Each row is a point on a landscape with many valleys, with its height.
A ball rolls from a point to the lowest of its 6 nearest points, and stops where none of them is lower. Distance is the straight distance between rows; heights are no part of it.
Zod height 2.11: [ 0.26  1.09 -0.90  0.81 -4.23  0.31 -1.08  0.22 -0.65 -3.63 -0.89 -0.48
 -2.43 -3.64  1.54  2.92 -0.70 -1.39 -0.21  0.05]
Ziti height 4.73: [ 2.38  1.10  0.68  1.07 -0.86 -0.42  0.40 -1.42 -1.69  1.21  0.99 -0.09
 -1.43 -0.77  0.45  1.09  2.45  0.34 -0.51 -0.33]
kom height 4.86: [ 2.80 -3.00  0.06  0.98  4.08  1.73 -0.32 -0.96 -1.16  1.09 -1.19  1.45
 -1.72  1.52 -2.14 -3.69  0.72  1.88  0.27  0.21]
guta height 6.02: [ 0.36 -5.84 -0.49  1.83  5.52  2.52 -1.38 -0.33 -1.94  1.41  1.57  3.38
  0.59  2.55 -2.99 -3.67  0.80  1.00  0.15  0.19]
Lok height 5.98: [-2.61  0.09  0.04 -0.43  1.34 -0.85  1.62  0.99  0.79  1.32  1.48  0.72
  3.35  2.04  0.17  0.35  2.24  1.55 -0.73 -0.77]
Befop height 1.35: [ 1.52 -1.02 -1.41  1.12  0.81  0.22  0.05  1.40  1.40 -1.25 -1.67 -0.43
 -2.92 -2.36  0.68  0.53 -0.08  2.16  0.20 -0.39]
lito height 4.92: [-2.83  0.49  0.56 -0.03 -2.56 -1.09  1.58  0.62  1.89 -1.80 -0.59 -2.78
  2.66 -1.68  0.01  0.31 -0.14  0.05  1.00 -0.25]
dukeg height 3.00: [ 3.46 -0.58 -0.41  0.86  2.51  0.45 -0.40  0.39 -0.16  0.59 -2.69 -0.22
 -2.36 -0.88 -0.44 -0.64  0.28  2.68  0.15 -0.39]
Bakeg height 2.64: [-0.93  2.35  0.76 -0.52 -3.01 -0.32 -0.44 -0.17  0.91 -1.00 -0.42 -1.61
  0.45 -1.98  0.85  0.87 -0.79 -2.04  0.37 -0.42]
zozaz height 1.58: [-0.23  0.73 -0.03  0.51 -2.38 -0.80 -0.19 -0.60 -0.26  0.22 -0.55 -0.53
 -0.87 -1.65  0.91  1.46  0.29 -0.75 -0.37 -0.58]
Gofin height 4.13: [ 2.63 -3.57 -0.95  0.89  2.93  1.87 -0.46  0.42 -0.53  1.13 -1.93  1.40
 -2.47  1.02 -1.15 -1.77  0.26  1.78  0.24 -0.31]
bipu height 4.14: [ 0.60 -0.48  1.08  0.89  1.96  0.71  0.74 -1.42 -3.95  1.84  4.39  4.36
  1.93  1.48 -0.62  1.38  5.12 -1.37 -2.13  0.87]
zonuk height 3.86: [-1.07 -2.21 -1.49  0.33  1.63  1.75  0.62  1.19  0.57  0.83 -0.67  1.00
 -0.90  1.20  0.46 -0.20  0.56  1.27 -0.53 -1.26]
gibi height 4.43: [ 0.01  2.30  1.24 -1.72 -0.78 -1.33 -0.79 -1.82  0.27  1.40  0.03 -0.99
 -0.08  1.55  0.46 -0.56 -1.42 -2.26  0.61  0.78]
pebo height 4.37: [ 1.82  2.75  1.06 -0.07 -1.02 -3.11 -0.89 -0.76  0.07 -0.62 -1.31 -2.45
 -0.16 -0.61  0.33 -0.06 -1.24  0.78  1.64 -0.16]
Gaf height 0.60: [ 0.47  1.55  0.12  1.16 -1.76 -1.62  0.75 -1.03 -0.57 -0.97 -0.60 -1.38
  0.15 -2.62  0.69  1.94  0.77  0.54  0.64 -0.27]
ritod height 5.32: [ 2.58 -1.14 -0.42  0.47  1.20  0.44 -0.15 -0.86 -2.61  1.30  0.26  1.08
 -2.08  0.46  0.45 -0.75  1.61  1.20 -0.04 -0.17]
Bal height 3.90: [-0.27  3.56  1.44 -0.24 -1.40 -1.66  0.45 -2.02  0.84  0.59 -0.85 -2.19
  1.85 -0.17 -0.01  1.26 -0.48 -1.74  0.32 -0.16]
lubap height 0.09: [ 1.46 -0.02 -1.12  1.25 -0.73 -0.41  0.38 -0.09 -0.39 -0.37 -0.52 -0.62
 -2.65 -1.50  1.04  1.57  0.96  1.42  0.23  0.17]
Nade height 0.71: [-1.01  2.76  1.83 -0.95 -1.20 -1.41  0.71 -1.30  1.32  0.96  1.08 -0.56
  2.36 -0.86  0.13  1.09 -0.47 -2.69  0.17  0.21]
der height 3.06: [-0.07  0.60 -1.21 -1.31 -1.13 -0.42 -2.72  2.29  3.31 -3.24 -3.13 -2.69
 -1.58 -1.99 -0.38  0.17 -4.04  0.05  0.33 -0.55]
fudi height 3.08: [-1.64  3.19  1.92 -0.23 -3.60 -1.12 -0.71  0.08  2.02 -2.64 -0.61 -2.68
  1.64 -2.54 -0.55  0.66 -2.06 -2.76  0.04  0.56]
guled height 5.39: [-1.85 -0.16 -0.54 -2.05 -0.92  1.39 -0.31  1.27  1.44  0.39  1.16  0.41
  0.54  1.10  0.75 -0.74 -1.90 -0.85 -0.27 -0.95]
zud height 5.57: [-0.79 -0.56 -0.58 -1.54  1.35  0.64  0.44  1.09  2.00  1.44 -1.07 -0.13
 -0.65  1.49 -0.40 -2.03 -1.01  1.18  0.21 -0.18]
luf height 4.42: [-1.42  1.59  0.09 -1.13 -2.54  0.05 -0.91  1.66  2.99 -2.83 -1.02 -3.30
  0.32 -1.98  0.37 -1.06 -2.85 -0.77  0.96 -0.26]
Vam height 3.20: [-0.57  2.64  0.36 -1.33 -2.74 -0.68 -0.71 -0.51  0.84 -1.27 -1.05 -2.28
 -0.33 -0.27  0.54 -0.59 -2.18 -1.48  0.74  0.64]
Poma height 4.07: [-0.54 -0.12 -1.12 -0.66  0.39  0.37  0.76 -0.02  0.47  1.15  0.55  0.57
 -0.93  1.83  0.91 -1.08  0.03  0.57 -0.09 -0.50]
Gepep height 4.06: [ 1.79  1.20 -0.50 -1.43 -0.26  0.02 -2.11 -0.85 -0.09  0.19 -1.23 -0.48
 -2.75  0.62  0.63 -0.74 -1.21 -0.59  0.55  0.59]
zov height 4.35: [ 1.37  3.12  0.50 -0.90 -0.82 -2.45 -1.10 -0.47  0.43 -0.46 -2.36 -2.49
 -0.90  0.65  0.25 -0.71 -2.36  0.03  1.10  0.71]
mufib height 4.47: [-0.71 -0.71 -1.39 -1.03 -0.79  1.71 -0.31  1.30  1.03 -0.64 -0.78 -0.41
 -1.47 -0.50  1.05 -0.07 -2.03  0.07 -1.12 -0.78]
buno height 5.22: [-0.76 -2.93 -1.20  0.00  2.90  0.52 -0.24  0.47 -1.37  1.22  2.35  3.16
  1.21  3.95 -1.10 -1.29  1.81  1.24 -0.34  0.13]
pumir height 5.53: [ 1.55 -0.21  0.24 -1.34  1.76 -0.77 -0.31 -0.89 -0.09  1.95 -1.35 -0.13
 -0.74  2.44 -0.77 -3.31  0.05  1.36  0.40 -0.15]
lufe height 4.81: [ 0.00  3.15  1.90  1.19 -2.77 -3.05  0.78 -0.84  0.55 -2.89 -2.57 -2.98
  1.69 -2.28 -0.82  1.33 -0.84 -0.38  1.57  0.53]
bage height 2.79: [ 3.02  0.98 -0.90 -0.50  0.33 -0.96 -2.77 -0.78 -0.31 -0.52 -3.23 -1.20
 -3.01  0.44 -0.94 -1.87 -1.66  1.49  1.04  0.80]
nul height 3.30: [ 1.93  3.75  0.29 -0.06 -1.43 -1.62 -1.87 -0.73  0.34 -1.48 -2.31 -2.81
 -2.09 -0.56 -0.21  1.17 -0.71 -0.49  0.81 -0.07]
nosu height 5.14: [ 4.09 -1.11  0.47  0.41  0.96  1.18 -2.20 -2.51 -2.95  0.29 -0.23  0.38
 -3.51  1.15 -1.05 -2.77 -0.46 -0.38  1.14  0.53]
sudu height 3.43: [-5.18 -1.26  0.30  0.88 -1.22  0.33  2.24  1.77  1.48 -1.65  2.86 -0.15
  5.44 -0.92  1.10  1.02  1.25 -1.31 -1.30 -0.29]
lir height 3.07: [ 2.15  2.15 -0.60 -0.56  0.20 -2.40 -2.27  0.86  1.81 -2.01 -3.26 -2.26
 -1.98 -1.29 -0.65  0.13 -2.39  1.81  0.73 -0.09]
loro height 4.83: [-2.98 -0.01 -0.58 -2.35  0.03  0.91  0.67  1.30  0.89  1.73  2.12  1.85
  1.99  2.82  0.44 -0.90 -0.68 -2.11 -0.06 -0.40]
niriz height 1.69: [-1.72 -0.21 -0.38  0.86 -2.35 -0.28  1.30  0.57  0.32 -0.95  0.80 -0.84
  1.04 -2.65  1.42  2.48  0.68 -0.55 -0.79 -0.40]
rubi height 4.18: [-2.10 -0.87 -0.85 -0.15  1.22 -0.31  1.45  1.06  0.88  0.55  0.87  0.57
  0.84  0.94  1.13  0.29  0.34  0.81 -0.56 -0.64]
kigof height 1.63: [-0.20  1.82  0.17  0.30 -3.57  0.16 -0.39 -0.95 -0.18 -1.75  0.06 -0.95
 -0.16 -3.68  1.62  2.53 -0.56 -1.25  0.09 -0.28]
keleg height 6.47: [ 0.54 -0.67 -0.01 -0.17  1.92  0.02  0.39  0.10 -0.30  2.27 -0.05  0.52
 -0.02  1.79 -0.60 -1.81  1.00  1.25  0.48 -0.12]
Palez height 6.21: [ 1.30 -4.01  0.22  1.29  2.79  1.41 -0.56 -2.20 -3.71  1.27  2.23  2.63
 -0.67  2.23 -1.92 -3.82  2.04  1.05  0.34  0.57]
Pubaf height 5.04: [ 0.99  1.60  1.79  1.58  1.51 -0.25  1.03 -2.24 -2.36  2.26  2.42  1.46
  1.74  0.15 -0.27  1.38  3.07 -1.30 -0.90  0.65]
Vem height 5.74: [-2.08 -2.46 -1.58 -1.45  1.86  1.80  0.34  2.35  2.43  1.25  0.38  0.86
 -0.11  1.99  0.60 -0.49 -0.81  0.27 -0.43 -0.74]
muv height 2.05: [ 3.47 -0.83 -1.51  0.26  0.90  0.15 -2.45  0.99  0.94 -1.02 -3.30  0.07
 -3.74 -1.65 -0.52 -0.04 -0.95  2.02  0.19 -0.02]
Dipa height 5.07: [-0.84 -4.91 -2.51  0.11  3.05  2.93  0.14  0.88 -0.58  0.55  0.47  2.96
 -1.09  2.77 -0.70 -0.74 -0.34  0.45 -0.62 -0.78]
Kuza height 3.70: [ 1.20 -1.56  0.27  1.15  2.11  1.10  1.61 -0.91 -2.56  1.73  2.49  2.14
  0.02  2.37 -0.05 -0.22  3.25  0.46 -1.10  0.99]
Gol height 4.56: [-0.26  1.73  0.70  0.42 -3.98 -0.93 -0.71  0.10  0.71 -4.80 -1.90 -2.70
  0.46 -3.95  0.01  1.22 -2.55 -0.22  0.67  0.68]
sivu height 5.28: [-1.19 -3.29 -1.29  2.85  3.36  0.75  1.12  1.03 -1.74  0.94  3.50  3.16
  1.02  3.67 -0.80  1.26  3.04  2.35 -1.49 -0.16]
Mesaf height 2.62: [ 2.56  3.48  1.15  0.93 -1.92 -1.72 -0.89 -2.10 -0.98 -0.28 -0.62 -1.56
 -1.66 -1.66 -0.10  1.79  0.63 -0.63  0.99  0.59]
noga height 1.16: [-0.66  2.42  1.41  0.45 -0.61 -1.98  1.97 -0.86  0.55  0.35  0.24 -1.18
  2.43 -1.10 -0.25  0.69  1.37  0.34  0.23  0.04]
vama height 1.64: [-1.33 -3.86 -1.48  0.11  1.85  1.88 -0.30  0.63 -1.43  1.56  2.36  3.52
  0.56  3.19  0.13 -0.28  1.22 -0.22 -0.94  0.35]
nofu height 3.83: [-1.95  1.46  3.09  1.12 -4.92  1.11 -0.64 -0.49  0.29 -5.46 -1.07 -3.00
  3.03 -4.49 -0.63  1.58 -2.53 -3.95 -0.59  0.54]
lada height 5.15: [-1.58  0.39 -0.74 -1.09 -0.83  0.40 -0.12  1.62  1.96 -0.30  0.05 -1.21
  0.33 -0.25  0.88 -0.58 -1.27  0.11  0.64 -0.53]
fav height 3.78: [ 5.70 -1.40 -0.12  0.98  2.38  0.77 -3.35 -1.63 -2.33 -0.68 -3.18 -0.44
 -4.42 -0.40 -2.16 -2.65 -0.98  2.00  0.69  0.74]
gog height 4.03: [ 0.89 -1.03 -1.59 -1.38 -1.38  2.13 -1.20  0.55  0.61 -0.64  0.22  0.68
 -2.90 -0.06  1.33 -0.19 -1.34 -0.97  0.04 -0.49]
Pid height 1.68: [ 2.18  1.67 -0.20  0.50 -1.81 -1.35 -0.78 -0.57 -0.31 -1.62 -1.98 -1.43
 -1.97 -2.13  0.61  1.16 -0.15  0.91  0.82  0.06]
lila height 3.53: [ 1.45  1.68  0.27 -1.30 -0.99 -0.54 -0.03 -1.60 -1.44  0.81 -0.03 -0.98
 -1.27  0.15  0.49  0.15 -0.44 -0.72 -0.01  0.19]
zedi height 6.93: [ 1.69 -1.04  1.35 -0.73  1.62  0.75 -0.86 -2.29 -2.94  2.18  1.86  1.98
  0.12  2.91 -2.35 -3.08  1.51 -1.16  0.90  0.97]
Bis height 2.98: [ 3.62 -1.77 -0.44  0.39  2.02  0.84 -2.07 -0.46 -1.01 -0.28 -2.42  0.68
 -3.58 -0.30 -0.43 -1.28  0.09  2.49  0.08  0.21]
mebu height 4.21: [ 2.00 -0.44 -0.42 -0.40  1.87  0.13 -0.66  0.45  0.22  1.13 -2.32  0.03
 -2.31  0.73 -0.81 -1.40 -0.48  1.89  0.29 -0.23]
gezir height 3.57: [-3.35  1.66  1.22 -1.39 -1.89  0.60  0.60 -0.06  1.66  0.94  2.39  0.14
  2.76  0.14  0.51  0.46 -0.33 -3.80 -0.75 -0.16]
gafi height 4.71: [-3.14 -0.23  0.22  0.93  0.84 -0.90  2.31  0.74 -0.54  0.98  2.46  1.39
  3.39  1.42  0.59  1.97  2.46  0.92 -0.98  0.16]
Gitog height 4.34: [ 0.65  3.40  2.46  0.90  0.23 -1.30  1.18 -2.67  0.34  1.10  0.42 -1.79
  2.71 -1.87 -0.80  2.57  1.30 -2.31 -0.03  0.88]
fon height 2.18: [ 1.61 -2.45 -2.53  0.50  1.55  1.70 -2.29  2.46  1.90 -1.05 -2.75  0.85
 -3.65 -2.93  0.81  2.17 -1.82  1.81 -0.94 -0.88]
Rapu height 5.42: [ 1.06 -3.12  0.39  0.16  2.27  1.28  0.29 -1.70 -3.81  1.28  3.81  3.92
  0.60  2.75 -1.57 -1.95  2.39 -0.62 -0.13  0.82]
Zega height 3.33: [-0.94 -0.79  0.35  0.89  0.63  1.09  1.00 -0.56 -1.87  1.40  3.05  3.01
  1.37  0.98  1.04  1.28  3.14 -1.31 -1.40  0.73]
veked height 6.01: [-2.20  2.57  2.13 -0.23  0.95 -2.37  1.66 -0.56  0.26  1.53  2.20  1.47
  4.77 -0.10 -0.25  2.29  2.50 -1.39 -0.28  0.44]
Sele height 1.01: [ 3.41  1.48 -0.65  0.47  1.06 -1.83 -1.51 -0.17  0.22 -1.26 -2.98 -1.41
 -2.58 -1.01 -0.04 -0.43 -0.25  2.67  0.61  0.34]
suse height 5.19: [ 2.05  1.37  1.72 -0.29  0.57  0.11  0.14 -2.14 -2.22  2.34  1.52  1.48
  0.19  1.28 -0.59 -0.07  1.72 -1.45 -0.19  1.00]
Rubef height 4.50: [-0.19 -1.65 -1.54  2.34  1.55  0.44  2.02  1.35 -0.92  1.40  1.90  1.99
  0.02  1.59  0.77  1.22  2.80  1.91 -1.36 -0.23]
Vig height 3.67: [ 1.46  1.96  0.62  1.61 -0.59 -3.23  0.11  0.28 -0.22 -2.45 -3.23 -2.40
 -0.84 -2.66 -0.30  0.60  0.06  3.25  1.64 -0.35]
pupor height 3.74: [-2.14 -1.91 -1.34  0.01  0.57  1.73  0.85  1.37 -0.47  1.19  3.67  3.17
  1.12  2.49  0.87  0.97  1.80 -1.31 -1.53 -0.82]
mes height 2.70: [-0.83 -0.90 -0.44  1.00 -3.07 -0.38  0.83  1.23  1.14 -3.89 -1.33 -1.74
 -0.35 -4.22  0.74  1.18 -0.92  1.05  0.75 -0.48]
nopo height 5.45: [ 1.23  1.02  0.97 -1.21  1.05 -1.19 -0.06 -2.08 -0.36  2.49 -0.01 -0.33
 -0.12  2.35 -1.19 -2.06 -0.88 -0.66  0.40 -0.22]
Gom height 3.14: [-0.23  0.83  1.34 -1.51 -0.25  0.28  1.05 -0.79 -0.97  2.40  1.48  1.14
  1.23  0.55  0.55 -0.65 -0.09 -1.90 -0.39 -0.37]
suna height 3.79: [-3.31  0.62  0.84 -1.12 -2.37  0.94  1.36  1.04  2.03  0.40  2.42  0.15
  2.78 -0.19  1.28  1.10 -0.35 -2.41 -1.11 -0.07]
tel height 1.91: [ 1.54 -0.30 -1.52 -1.04 -0.13  1.21 -2.19  2.37  2.58 -1.06 -3.50  0.00
 -3.59 -2.72  0.61  0.21 -2.80  0.88 -0.34 -0.76]
fava height 0.54: [ 0.35 -2.30  0.32 -0.32  3.93  0.56  0.02 -0.58 -1.45  1.88  1.46  2.03
  1.14  4.06 -2.16 -3.66  0.98  1.73  0.30  0.69]
leku height 4.60: [ 0.15  0.44 -0.28 -0.57 -0.13 -1.65 -0.35  1.55  2.70 -1.57 -2.70 -2.18
 -0.43 -1.99 -0.55 -0.17 -2.43  1.67  0.98 -0.10]
zomud height 2.54: [-3.48 -0.37  0.82  1.12 -2.44  0.19  2.27  0.37  0.35 -1.62  1.65 -1.00
  3.82 -2.03  0.86  1.60  0.84 -1.52 -0.59 -0.28]
fatul height 0.36: [ 0.85 -0.44 -1.36 -0.03 -0.25  0.70 -1.94  1.63  0.97 -1.55 -2.42 -1.01
 -3.35 -2.40  0.57  0.65 -2.46  0.85  0.26 -0.92]
vid height 5.83: [ 1.40 -4.61 -0.87  0.63  1.74  1.90 -0.72 -0.77 -2.13  1.23  1.27  2.47
 -2.11  2.28 -1.35 -1.86  0.61 -0.24  0.48  0.11]
Resop height 2.57: [-0.77 -2.04 -1.73  0.69  0.29  1.33  1.25  1.70  0.59 -0.40  0.09  0.92
 -1.05  0.60  1.28  1.07  0.89  0.98 -0.87 -0.95]
zitu height 4.84: [ 0.61  4.44  1.75  0.86 -2.43 -2.86 -1.73 -1.37  1.03 -2.32 -1.85 -3.49
  0.23 -1.66 -0.66  1.27 -1.45 -2.69  0.51  0.67]
rebe height 2.78: [-1.60  1.44  1.65  0.74 -2.85 -1.07  1.45 -1.06  0.16 -1.33 -0.02 -1.93
  2.98 -2.20  0.50  1.42 -0.05 -1.24  0.02 -0.14]
Kalig height 4.74: [-0.53 -3.54 -1.36 -1.18  1.11  1.42 -0.15 -0.66 -2.30  2.04  2.65  3.14
 -0.36  3.77 -0.94 -1.27  0.14 -1.05  0.25 -0.21]
lole height 8.90: [-0.84  0.75  0.32 -0.70  3.20 -1.37  1.97  0.36  0.07  2.54  0.70  0.67
  3.00  3.16  0.10 -0.89  1.80  1.44 -0.07  0.42]
doza height 4.63: [-1.14  2.36  1.15  0.74 -3.25 -1.92 -0.92 -0.01  0.95 -3.91 -2.60 -4.05
  1.42 -2.23  0.03  0.92 -2.73 -0.16  1.51  1.30]
Zuzor height 0.13: [-0.35  0.69  0.56  0.82  0.18 -1.14  2.00  0.13 -0.05  1.31  1.35 -0.09
  1.41 -0.23  0.72  0.88  2.38  1.66  0.58 -0.68]
pul height 2.85: [-2.16  2.09  1.97  0.40 -3.96 -0.50 -0.07 -0.33  1.44 -2.99 -0.65 -2.98
  2.47 -2.83 -0.09  0.66 -1.92 -2.37  0.38  0.73]
moner height 5.75: [-1.82  2.80  2.25  0.23  0.42 -0.93  1.63 -1.56 -0.10  1.73  1.82  0.37
  3.73 -1.12 -1.16  2.64  2.33 -2.49 -0.51  1.02]
sabip height 5.12: [ 1.90  0.88  0.00  0.54  1.58 -1.92  0.68  0.73  0.50  0.33 -2.11 -1.46
 -0.52 -0.17 -0.22 -1.58 -0.54  2.46  0.80 -0.34]
buka height 6.42: [ 0.80 -3.40 -2.50 -0.64  1.49  3.52 -0.63  0.54 -0.08  0.28  0.14  1.93
 -2.36  1.20 -0.41 -0.61 -0.69 -0.51  0.35 -0.62]
ropa height 5.06: [ 0.99 -0.63  0.44  1.66  2.04 -0.83  1.37  0.22 -1.74  2.05  1.37  0.76
 -0.17  1.14  0.35 -0.47  2.81  2.30 -0.40  0.11]
zabi height 6.69: [ 0.43 -3.27 -0.62  2.67  4.35  1.83  0.05 -0.41 -2.76  0.52  3.85  3.94
  1.82  4.06 -1.66 -1.66  3.35  2.08 -1.55  1.18]
Dazer height 5.20: [-0.90  1.98  0.73 -0.62 -4.31 -0.25 -2.97  1.44  1.26 -5.43 -1.00 -3.93
  0.89 -3.65  0.18  0.60 -3.77 -1.90  0.89  0.27]
liga height 3.64: [ 3.01  0.98 -0.50 -0.30 -1.21  0.12 -2.54 -1.23 -1.73 -0.81 -1.23  0.19
 -4.28 -1.03  0.18  0.26 -0.91  0.17  0.37 -0.62]
Lubu height 6.18: [-0.69 -0.34 -0.30 -0.87  1.89  0.16  0.63 -0.44 -0.58  2.19  0.78  1.24
  1.41  2.60 -0.23 -1.16  0.20  0.55  0.09  0.03]
tonon height 2.06: [ 1.94  0.15 -1.31 -0.85 -1.20  1.33 -2.75  0.74  1.00 -1.59 -2.23  0.01
 -4.25 -1.22  0.07  0.04 -3.13  0.23  0.76  0.07]
reme height 4.33: [-1.81  1.58  0.34 -2.58 -2.39  0.70 -0.93  0.97  2.19 -0.95  1.12 -1.89
  0.60 -0.42  1.17 -1.91 -2.93 -1.42  0.25 -0.60]
gefo height 4.85: [-0.82  2.57  1.84  1.85 -4.06 -2.16 -0.41 -1.69  0.09 -5.68 -2.75 -3.78
  2.08 -3.19 -1.62  1.80 -2.18 -1.81  1.30  1.07]
riru height 0.85: [ 0.41  1.21 -1.26 -1.46 -2.34  0.57 -2.23  1.03  1.00 -1.33 -1.25 -1.72
 -2.73 -1.46  0.90 -0.16 -3.26 -0.39  0.84 -0.37]
rigo height 2.53: [ 0.13  0.90 -1.38 -0.73 -3.27  0.89 -2.34  1.71  0.91 -3.53 -1.34 -1.21
 -2.58 -3.07  0.76  1.26 -2.88 -0.44  0.49  0.21]
mozaf height 3.60: [-1.02 -0.31 -0.67  0.20 -0.48 -0.78  1.23  1.21  1.91 -0.49 -1.04 -0.55
 -0.28 -0.48  1.09 -0.30 -0.95  1.51  0.68 -1.11]
lumog height 2.52: [ 0.34 -1.21 -0.37  0.21  0.08  1.74  0.66 -1.51 -2.33  1.26  2.65  2.64
 -1.07  1.15  0.42  1.16  1.59 -1.82 -0.69  0.03]
pibid height 3.40: [ 0.82 -3.75 -2.58  0.22  1.79  2.32 -0.29  2.21  1.62 -0.17 -1.99  1.13
 -2.60 -1.66  0.65  0.48 -0.79  0.96 -1.40 -1.14]
bimu height 3.94: [-4.74  0.99  2.09 -0.14 -0.38 -0.48  2.36  0.24  1.17  0.09  2.26  0.71
  6.38 -1.52 -0.01  2.22  2.23 -1.51 -0.87  0.23]
Sezig height 6.05: [-2.34 -2.48 -1.40 -0.63  3.21  1.49  0.42  1.95  0.97  1.78  0.70  2.37
  0.59  2.90 -0.45 -1.41  0.40  1.33 -0.76 -0.20]
kirop height 1.53: [-0.64 -0.18 -0.75  0.98 -0.23 -0.05  1.45  0.82  0.66 -0.50  0.01 -0.46
 -0.22 -0.84  1.15  0.86  1.33  1.38 -0.39 -0.82]
vel height 3.32: [-0.64 -1.80 -2.97 -0.01 -1.39  1.87  0.66  1.74  0.17 -1.35 -0.01  0.17
 -2.55 -1.66  2.22  1.85 -0.30  0.88 -0.57 -0.52]
buv height 2.00: [ 0.42 -1.19 -1.00  0.12  0.04 -0.33  0.60  0.77  0.19  0.21  0.30  0.55
 -0.94 -0.12  1.07  0.33  0.05  0.84 -0.35 -0.46]
zon height 0.76: [ 0.79 -4.32 -0.35  0.85  4.42  1.86  0.13  0.47 -0.48  2.41 -0.07  2.53
 -0.65  2.76 -2.46 -2.84  0.25  2.21 -0.42 -0.22]
bufop height 3.88: [ 1.94 -1.86 -1.11 -1.45  1.12  1.03 -0.89  0.90  1.37  0.31 -2.15  0.83
 -3.18 -0.05 -0.78 -1.50 -2.38  1.04  0.41 -0.47]
Vutaf height 4.88: [ 1.22  1.00  0.29  0.27  0.42 -0.75  1.13 -0.25 -0.97  1.69 -0.17 -0.52
 -0.57  0.45  0.47 -0.62  1.02  1.19  0.91 -0.01]
terat height 4.64: [ 1.21  2.96  1.48 -0.20 -1.23 -1.69  0.00 -1.29 -0.56  1.60 -0.28 -1.49
 -0.32  0.40 -0.30  0.34 -0.17 -1.57 -0.05  0.72]
zotor height 4.82: [-0.58 -3.00 -1.38 -1.21  2.26  1.83  0.14 -0.27 -0.47  1.72  0.34  2.04
 -0.18  2.52 -0.85 -1.54 -0.29  0.10  0.16  0.39]
Vefun height 3.58: [-1.39  0.73  0.88  0.13 -3.04  0.03  0.34  1.20  1.43 -3.38 -1.46 -2.23
  0.92 -3.45  1.19  0.50 -1.83 -0.14  0.76 -0.59]
bedut height 5.91: [-1.61  0.64  1.08 -0.28  0.41 -0.94  0.80  0.25  0.48  2.24  0.97 -0.40
  2.33  2.29  0.15 -0.93  0.33 -0.49  0.29 -0.09]
posul height 4.69: [-0.88  2.70  2.63 -0.03  1.35 -1.46  1.07 -1.93  0.36  2.78  1.53  0.51
  2.99  0.37 -0.77  1.77  1.46 -2.38 -0.65  0.68]
Bosap height 6.24: [ 1.08  0.48  1.77 -0.58  1.82 -0.86  0.25 -2.06 -2.35  3.18  2.99  2.16
  1.84  2.17 -1.27 -0.30  3.01 -0.92 -0.43  1.04]
Tezis height 6.14: [-2.33  0.23 -0.29 -2.46  1.07 -0.22  0.54  1.38  1.74  1.26 -0.60 -0.26
  0.52  2.32  0.58 -1.71 -0.75  0.63  0.05 -0.45]
gar height 4.04: [-1.02  0.35  1.27  1.00 -3.19 -1.76  1.38  0.27  0.60 -3.85 -2.15 -3.24
  1.44 -2.76 -0.08  0.47 -1.25  0.90  1.29  0.23]
Tamo height 2.59: [-1.75 -0.99 -0.61 -0.11 -0.43  0.37  1.48  0.91  0.07  0.73  2.29  1.66
  1.24  0.86  1.14  1.71  2.27 -0.72 -1.32  0.26]
muva height 4.72: [-1.92 -2.42 -1.62 -1.32  0.24  2.60 -0.08  0.85 -0.10  1.61  2.08  2.91
  0.09  3.32  0.09 -0.65 -0.99 -2.04 -0.99 -0.19]
zode height 1.29: [-1.44  2.78  2.04  0.95 -2.57 -0.56  0.33 -1.31  0.57 -2.30 -1.01 -2.17
  2.99 -4.06 -0.20  3.12 -0.29 -2.47  0.15  0.28]
Fal height 1.00: [ 2.35 -0.37 -0.84  1.66  0.92 -0.94  1.42 -0.12 -0.68 -0.10 -0.96 -0.68
 -1.68 -2.12  1.31  0.23  1.61  2.84 -0.50 -0.36]
gaker height 3.77: [-3.64 -0.54 -0.21 -1.15 -0.13  0.14  1.03  0.86  0.41  0.91  2.91  1.61
  3.26  1.22  0.75  1.09  1.01 -1.67 -1.23 -0.29]
lile height 5.71: [-0.12 -0.13  0.04 -1.30  1.77 -0.73  0.43  0.16  1.20  1.72 -1.40 -0.65
  0.00  1.96 -0.52 -2.62 -0.94  1.34  0.43  0.22]
Pobo height 0.39: [-0.61  0.45  0.24 -0.14 -1.26 -0.07  0.03 -0.78 -0.80  1.28  1.36  0.87
  0.30  0.90  0.68  1.12  1.39 -1.52 -0.58 -0.07]
nase height 5.76: [-1.09  0.58  0.58 -1.46  1.69 -0.34  0.52 -1.05 -1.40  2.46  2.06  1.93
  2.00  3.14 -1.01 -0.87  1.49 -1.38 -1.43  1.22]
dati height 5.38: [ 0.41 -1.35  0.42  0.88  2.76  0.25  1.03  0.35 -1.81  2.01  1.42  1.63
  0.83  2.32 -0.52 -1.16  2.42  1.74 -0.86  0.07]

Where does a ball stop that starts at each point below?
lole -> Pobo
lile -> lubap
buka -> lubap
gar -> lubap
guled -> lubap

Call two points neighbours if one is among the 6 nearest of the other. Go from one point of each pair to the other, from neighbour to neighbour, staying as low as possible. Name the highest point that can't be avoided.
lubap, fava -> Gofin
vama, fatul -> pupor
Zuzor, zode -> kigof
Sele, fatul -> Pid
Pobo, fatul -> zozaz
lubap, Nade -> noga
Nade, fatul -> Befop
